Points, in no order, along strands that fork, close into loops and pass close to each other.
(in the rows, 128 means zero)
Two points are linked if the straight distance between their rows is under 113. Some points are linked to none.
Nazag: [166  85 117 166 128 133 140 116  70 113  87 134 124  95  81 102 149 126
 174 158 152]
sivu: [ 67 143 153 154 147  83 150 105 152 123 110 106 152 131 132 137 155 121
 107 184  79]
zol: [103 153 190  88  81 108 144  92 159 162 157  86 155 162 113 158 114 133
 117 119  81]
ril: [130 125 159  93 153  76 147 173 161 143 125 111  87 122 155 132 172 151
 148 142  91]
rupap: [164  57 140  76 124 147 125 159 141 142 145 129  95 107 169 150 113 121
 171  94 174]
kivor: [171  52 133  80 139  87 166 148 129 107 106 123  98 126 131 111 181 134
 182  80 173]
Luren: [136 127 140 140 131 128 177 161  95 135 138 125 156 167 105  88 180 149
 150 116 100]
Gof: [ 92 122 138 171 162  83 127 107 151 109  81 114 106 106 165 146 159 130
 118 158  94]
ridat: [108 196 143  94 147  78 150 140 109  99 198 107 102 169  60  94 163 137
 147 132 145]
Takul: [142 135 139  70 133 157 167 194 188 136 183 140 101 170  83 113 143  83
 124 121 158]
vum: [ 90 168 156 124 122  82 104  98  83  87 117  86 134 152  89  88 146 132
 136 182 117]
Punut: [148 104 133 153 158 174 132 105 179 164 119 147 101 109 145 186 122  71
 137 110 165]
nerom: [120 138 190 168 129 157 121 167 118 150 143 121  91 173 153 107 151 151
 186 187  97]
velo: [129 154 206  93  98 129 151  92 180 156 146  82 118 161  81 154 118  90
 133 137 104]
neno: [120 108 153 141 101 113  94  51 102 104  62  92 144 129 118 161 137 147
 144 118 114]
Mubut: [108 103 171 115 142  90 185 157 155 150 147 110 130 110 139 132 163 145
 144 149  89]
gosez: [ 83 157 154 159 132 125 128 121 183 139  99 108 151 167 135 152 156 104
  88 160  73]
Gok: [144 146  90  76 149  82 127 160 142 118 128 120 119 109  96 116 149 142
  97 107 118]
Fotu: [165 171 150  46 112 158 114 180 152 128 132 115  91 175  81  57 116  85
 117 145 126]
letof: [150 147 124 147 162 135 148 139 135 109 147 142  93 134  66 115 148  97
 149 146 170]
buvo: [114 122 135  84 115  88 104 143 109 120 154 108 149 108 163  98 117 144
 140 147 118]
Kom: [117 142 102 126  62 155  70  77  98 132 141 137 154 121 118 166  59 165
  90 111 135]
mano: [109 180 142 111 126  83 115 111 100 101 167 105 129 146  79  99 127 135
 139 158 138]
kir: [ 89 106 133 196 154 127 156 124 111 131 142 140 112  64 184 154 113 181
 128 144 101]
nefum: [132 145  78 158 145 144  99 131  89 103 167 169 125 124 184 132 117 160
 124  91 167]
zenu: [ 91 111 149 168  97 122 100  80 101 127 122 118 137 106 167 155  87 137
 136 172 127]
ravu: [129 174 106 109 122 145 126 107 151 134 150 131 139 153 117 148 109 124
  94  63 127]
Pogom: [110 156 128 200 106 203 120 128 136 160 154 164 151 165 127 168 103 133
  98 150 102]
roba: [111 106 137 191 127 150 169 123 125 166 149 150 135  79 133 165 110 147
 144 151 110]
keve: [152  52 137  62  97 139 157 151 127 148 162 119 131  91 122 153 103 126
 162  85 175]
tud: [142 149 125 143 107 166  66 114 102 111 108 134 137 180 183 121 115 121
 128  93 140]
nugob: [116 136 141  94 131 125 110 147 188 142 129 131 131 134 173 110  94  60
 102 166 137]
Taz: [163 107 151  97 121 155 102 140 154 161 133 123 102 109 160 170 111 132
 152 101 128]
luda: [150  60 124 108 152  78 158 110 136 111  87 125  92 102 180 127 174 134
 175  81 173]
Kag: [129  93 164  75  80 139 139 105 139 152 123 103 167 129 145 117  79  91
 125 102 119]
Kasa: [149  94 158 119 110 170 135 155 153 165 111 121 151 183 181 121 144 113
 142 102  92]
Sur: [ 84 144 121 139 118  91  96 116  73  92  79 103 157 141 113  90 161 150
 112 168  81]
Rire: [109 120 103 175 128 151 156 157  77 150 160 159 173  98  83  91 113 135
 120 186 125]
Pov: [111 101 133 119 149 115 157 117 151 134 153 131 133 116 177 148 131 100
 139  89 169]
nanep: [138 111 132 116 171 103 125 195 169 114 127 143  57 132 191  99 169 113
 156 151 156]
pog: [144 151 108 145 143 151  77 122 108 113 149 151 105 163 179 126 107 119
 147  99 186]
daro: [141 122  76 164 125 145 126 112  55 104 151 171 163 105 135 118 101 149
 132 108 178]
kadem: [113 142 104 164 124 147  79 139  68 103  56 126 139 141 101  83 150 152
 113 168  96]
Tosi: [145 122  69 121 163  87 156 104 104  82 132 145 144  89  76 106 136 115
 131  98 194]
temi: [169 151 123 116 120 147  85 134 128 114  62 117 121 172 101 101 156 130
 116 103  97]
lum: [155 104  83 125 180  96 165 130 137 101 126 157  81  77  89 145 155 128
 141 105 198]
Zib: [148  70 140 168 124 149 139 100 105 139  73 124 153  89 110 126 117  95
 152 164 141]
dugek: [132 124 132 136 119 159  57 120 149 145 103 135 100 101 190 178  94 137
 125 137 124]
poti: [108 110 139 165 178 101 212  94 169 115 129 135 118 128 117 120 172  64
 146 130 168]
Fano: [149 179 132 157 126 130 100  92 119 123 141 126  98 119  71 192 125 186
 133 118 116]
fuvar: [151 117 120  27 110  95 139 177 137 135 157 108 129 104  95 114 129 153
 123 105 114]
kif: [155 144 165  23  86 133 137 139 146 130 115  92 105 132  62  64 104  91
 115 148 107]
Potug: [119 133 109 181 184  99 177 120 118 101 136 139  94  89 104 141 157 168
 141 127 125]
Lupa: [109 111 141 217 174 108 206  94  97 104 130 139 107 110 109 126 168 141
 174 130 134]
Gere: [ 87 145 103 157  88 154  84  64 131 137 145 155 157 113 133 197  65 147
  69 118 130]
sof: [143  94 155 164  96 162  87  98 102 130  72 113 150 134 125 118 103  86
 147 175 135]
Zed: [170  66 128 115 121 160 154 160 146 171  94 131 152 128 154 124 136  96
 138  95 118]
gimi: [ 88 133 136 171 134 129 116 138 121 117 106 132 156 178 204 110 143 125
 123 145  97]
Gav: [166 186 141 112 126 160 118  92 159 130 142 118 101 159  77 161 125 113
 128  69 136]
sabup: [123 133 163 100 117 103 180  71 139 131 142  94 168 165  96 130 138  94
 137  71 138]
ruvi: [ 71 141 143 133 100  98 120  69 104 127 152 117 162 119 141 152  92 140
 110 143 127]
vaz: [123 185 148 124 103 162  94 111 154 140 154 125 121 147 110 143  73  87
 107 162 138]
guzo: [129 125 115 161 144 127 172  80 122 131 128 131 158 119 104 175 143 151
 123  68 131]
ravam: [104  67 182 159 155 111 212 157 151 140 133 115  98 114 157 118 174 110
 178 172 115]
Pugil: [187  58 114 109 136 142 175 179 134 128 111 154 109 137 114 120 187 141
 172  70 156]
gulod: [109 128 102 160 142 125  92 156  83 104 110 141 143 148 207  93 138 152
 131 134 112]
dov: [159 152 141 111  88 175  73 111 104 116  89 114 142 205 147 115 133 143
 117  68  99]
Sene: [128 122 143  64 108  81 117 134 116 127 172 101 118  82 128 132 102 157
 149 127 146]
susen: [111 136 149 142 128 141 128 146 160 161 151 130 146 156 194 146 125 144
 120 115  90]
nak: [133 151 108 108  76 155  42 102 100 112  99 116 128 116 104 155  87 160
  96 120 110]
melo: [150 128 127 183 143 191 108  98 163 146 100 152 120 130 126 166  98  66
 124 143 154]
bofil: [137  91 143  78  85 156 146 104 136 167 160 124 155 100 112 152  64 102
 130  92 155]
Poku: [137 152 111 102 159 113  78 183 141 104 156 137  64 119 175 109 121 125
 144 151 170]
Tif: [114 122  82 121 124 143  98 175  86 128 135 152 174 153 192  69 117 148
 114 139 108]
nisu: [141 105 109 111 137 132 169 144 168 150 116 134 165 116 131 135 141 115
  96  80  98]
gune: [128 133 102  72 108 122 100 190  90 131 154 127 153 133 157  62 106 154
 116 142 112]
rabap: [108 169 133 135 110 168 100 121 168 169 186 149 115 133 138 174  54  97
  93 165 147]
niru: [151 110 167  33  66 139 138 130 141 140 107  91 139 134 122  77  89  91
 118 117  91]
gemol: [116 140  99 186 143 134 145  94 107 118 100 141 155 108  88 176 148 179
 104 104  97]
moma: [171  93 114 126 144 153 169 201 115 139 109 148 130 150 113  88 193 147
 158  98 118]
Soka: [144 172 152 147 109 160  97 112 140 149 139 122 101 122  64 172 101 136
 129 158 120]
nesom: [121 153 111 203 129 198  93 105 133 128 101 157 144 155 124 161 102  96
  91 142 127]
baso: [154  74 102 121 146  91 139 105 124 114  71 122 137 100 175 124 156 134
 134  79 140]
voni: [155 115 100 127 168  95 147 135 141  97 127 149  58  80  55 123 147  93
 155 160 205]
lado: [147 156 147  64 107 178 149 176 157 130 169 126 109 184  80  79 108  73
 129 120 149]
Dip: [126 124 124 101 144 127 171 174 170 137 184 140 115 123 126 136 136 113
 127 113 155]
Zemol: [128 168 114  98 138 126  78 164 154 111 139 129 107 158 170  91 107  80
 105 154 143]
vev: [155 111 118  96 119 129 120 133 115 111 106 115 134 152 121  79 133  80
 146 105 160]
Gog: [118 106 121 102 128 122 127 153 184 157  92 125 167 130 183 127 113  86
  77 128  91]
kos: [136 175  99  74 140 108 115 131 181 128 145 120 131 126 140 146 120 135
  78  83 124]
gar: [106 122 124 131  69 137  58  90  94 103  67 101 141 128 114 157 117 171
 108 125  88]
gafu: [114 188 102 128 123 125 129 121 120 127 180 138 154 162 122 154 130 186
  95  77  97]
mar: [157 188 127 131 133 160 109 103 124 109 131 137 113 168  46 113 132  96
 132 114 152]
Momas: [129 134  88 178 117 180  65 154  74 118 101 162 147 124 132 110 102 156
 107 170 118]
tek: [145  76 100 146 170 131 157 210 130 125 128 159  88  93 172  93 148 124
 147 161 150]
zibeb: [108 118 164 163  73 165  73 100  96 128  95 110 136 134 111 135  86 119
 141 207 118]
pomo: [109 136 107 144  93 161 109 148  93 146 141 151 172 119 103 105  88 157
  97 179 107]
rofu: [101 160 134 162 185  90 158 150 101 105 154 126  88 131 115  96 186 169
 157 156 108]
Pere: [124 110  80 153 153 137 155 180  90 137 108 156 163  94  99  82 149 141
 114 163 112]
zorel: [149 124 148  85 131  77  97 141 170 137  78  98  85 101 149 146 152 143
 125 150  89]
dalun: [ 97 176 110 121 135  93 134 123 117 123 191 135 138 107 118 164 131 203
 105 113 112]
gom: [107  99 154 192 171 112 144 119 145 131 102 125  92 107 190 157 159 155
 143 134  94]
rez: [148 131  72 135 134 128  69 126 136  99  38 140 128 134 138 115 137 119
  88 116 114]
Lik: [ 82 141 124 150 129  81 156 103  91 115 198 134 140 101 151 147 111 172
 140 130 146]
mipu: [ 98 137 138 207 123 172 152 126 132 163 174 161 135 124 143 159 103 141
 121 177 113]
zasi: [140  65 111 121 149 102 140 187 130 137 100 139 110  65 165  95 135 123
 139 181 139]
zusa: [ 98 148 133 140  85 155 104  86 149 180 189 148 143 147 168 176  55 124
  88 129 138]
Denif: [164 108  73 107 133 125  94 102 125 109  65 130 147 109 143 131 120 121
  97  66 139]
Pilu: [ 94 166 139 109 172  77 163 171 101 103 200 112  90 151  98  81 179 141
 163 162 147]
zab: [154  84 133 102 126 109  97 163 148 144  82 114 107  75 178 125 115 131
 133 173 120]
kam: [140 140  77 127 166 105 139 176 122 122 109 146 130 104 107  94 164 152
  93 139 102]
gasat: [152 102  74 153 144 127 149 108  61  91 115 146 155  94 104 101 134 131
 157 106 185]
Divok: [ 79 165 164 118  83 105 127  66 129 136 168 108 164 170 122 149  93 135
  97 120 112]
tenu: [ 92 143 113 166 140 125 193  77 143 137 184 149 173 152 125 157 125 111
 112  78 148]
tesat: [131 119 158 116 131  93 127  55 144 114  90  89 136 131 120 138 136  95
 137  99 140]
kizu: [143 115 163 104 118 108 177 129 123 134 120  98 139 157  77 110 176 118
 156 108 119]
vafo: [128 180 101 167 166 109 140  96 134 110 122 137 109  95  64 180 156 174
 110 122 110]

A piece is two or more points that can be reached from each other along the links. Count, over all rows, the pieces, the separate loops (a circle has one, a figure eight two, a Y none), the forks (points with three links) and the tips (points with one).
pieces => 3
loops => 2
forks => 6
tips => 8

A tip is a point with one link. Name the tips that can be reached along the links from each point below, in the order of the rows.
ravu => velo, Lupa, ravam, tenu
Taz => Pov, dugek
gom => Punut, gosez
